Points on a hilly landscape, in no order, each with its height.
From any point a ball rolls to the lowest of the 5 points nearest to it. It stops when none of these is lower. Distance is the straight distance between rows; heights are no part of it.
(147) (h 279): [7 4 -26 6 18 10 8 -16 11]
(245) (h 283): [33 14 -62 7 5 12 15 -18 21]
(70) (h 554): [-14 -3 5 9 -2 4 -33 -42 13]
(481) (h 383): [19 15 -22 31 -13 -2 -34 -13 35]
(414) (h 635): [-8 -20 42 1 -26 -13 -34 18 -23]
(541) (h 111): [11 -8 19 37 -31 -6 -41 -2 22]
(570) (h 414): [10 -5 -6 -8 21 -5 14 40 -15]
(573) (h 265): [27 3 -39 3 18 3 1 9 9]
(419) (h 548): [26 -17 20 45 -40 -5 -29 24 14]
(564) (h 530): [-27 -8 44 -30 -7 -15 -31 -14 -30]
(152) (h 367): [-21 14 7 -35 21 -9 44 16 -19]
(57) (h 654): [12 -34 33 15 -33 -15 -27 35 -17]
(465) (h 499): [-36 2 27 -39 15 1 2 -12 -30]
(8) (h 249): [-9 9 -25 -19 18 23 56 -45 8]
(189) (h 422): [6 10 -34 4 9 8 -17 -38 23]
(446) (h 175): [41 15 -1 55 -40 -2 -36 6 39]
(92) (h 634): [16 -13 18 -9 -1 -8 -5 49 -23]
(219) (h 538): [24 -17 5 21 -1 -2 -22 25 1]
(485) (h 341): [30 6 -30 28 -3 2 -31 -4 18]
(499) (h 545): [-21 -3 10 -17 16 -1 7 -7 -11]
(423) (h 277): [-23 15 -9 -24 21 5 48 -17 -8]
(253) (h 371): [11 -3 -14 5 9 -1 -16 13 4]
(286) (h 290): [-39 18 12 -42 15 5 50 -10 -23]
(297) (h 192): [-40 25 3 -41 15 9 66 -11 -15]
(18) (h 879): [20 -37 36 43 -56 -23 -21 43 -9]
(275) (h 311): [12 8 -39 12 16 11 -5 -33 15]
(563) (h 609): [2 2 1 24 -9 0 -43 -32 21]
(369) (h 606): [-20 -3 31 -30 10 -11 6 16 -28]
(268) (h 245): [-5 15 -33 -24 13 23 71 -31 12]
(232) (h 267): [-19 7 -15 -28 17 21 40 -44 0]
(108) (h 314): [-2 9 -14 -12 24 2 27 9 -8]
(179) (h 633): [-12 -11 13 16 -11 0 -35 -7 1]
(235) (h 450): [17 -7 2 16 -15 2 -27 8 12]
(452) (h 461): [-31 2 8 -30 15 -4 17 -24 -12]
(488) (h 372): [-23 7 -8 -25 22 0 25 2 -20]
(432) (h 437): [4 -4 -16 13 -1 -9 -19 -26 17]
(502) (h 591): [-1 -22 31 21 -26 -11 -38 2 1]
(514) (h 338): [-55 38 21 -51 16 -6 63 4 -30]
(389) (h 655): [22 -15 27 52 -40 -7 -34 19 21]
(4) (h 555): [-17 -15 31 -7 -10 -4 -38 -3 -12]
(319) (h 318): [37 7 -23 19 1 -1 -23 18 18]
(431) (h 331): [31 3 -24 5 18 1 -3 32 1]
(170) (h 607): [-1 -6 7 -19 11 -8 4 26 -22]
(130) (h 282): [-21 22 -6 -31 26 10 58 11 -11]
(282) (h 454): [-2 3 0 -20 27 2 20 50 -17]
(255) (h 136): [22 -25 33 54 -56 -12 -27 28 4]
(345) (h 781): [-7 3 -8 20 -3 8 -31 -50 29]
(29) (h 196): [22 16 -42 -5 24 8 24 6 9]
(487) (h 143): [18 -27 29 19 -26 -15 -30 28 1]
(156) (h 227): [-27 10 -20 -34 10 26 67 -37 1]

Two balls start at each pair of points below. Name the first point that both come to, or write -.
(92) and (319) | (29)
(485) and (189) | (29)
(564) and (369) | (423)
(282) and (253) | (29)

For each start below, name the point where the ball stops.
(170) | (29)
(232) | (297)
(275) | (29)
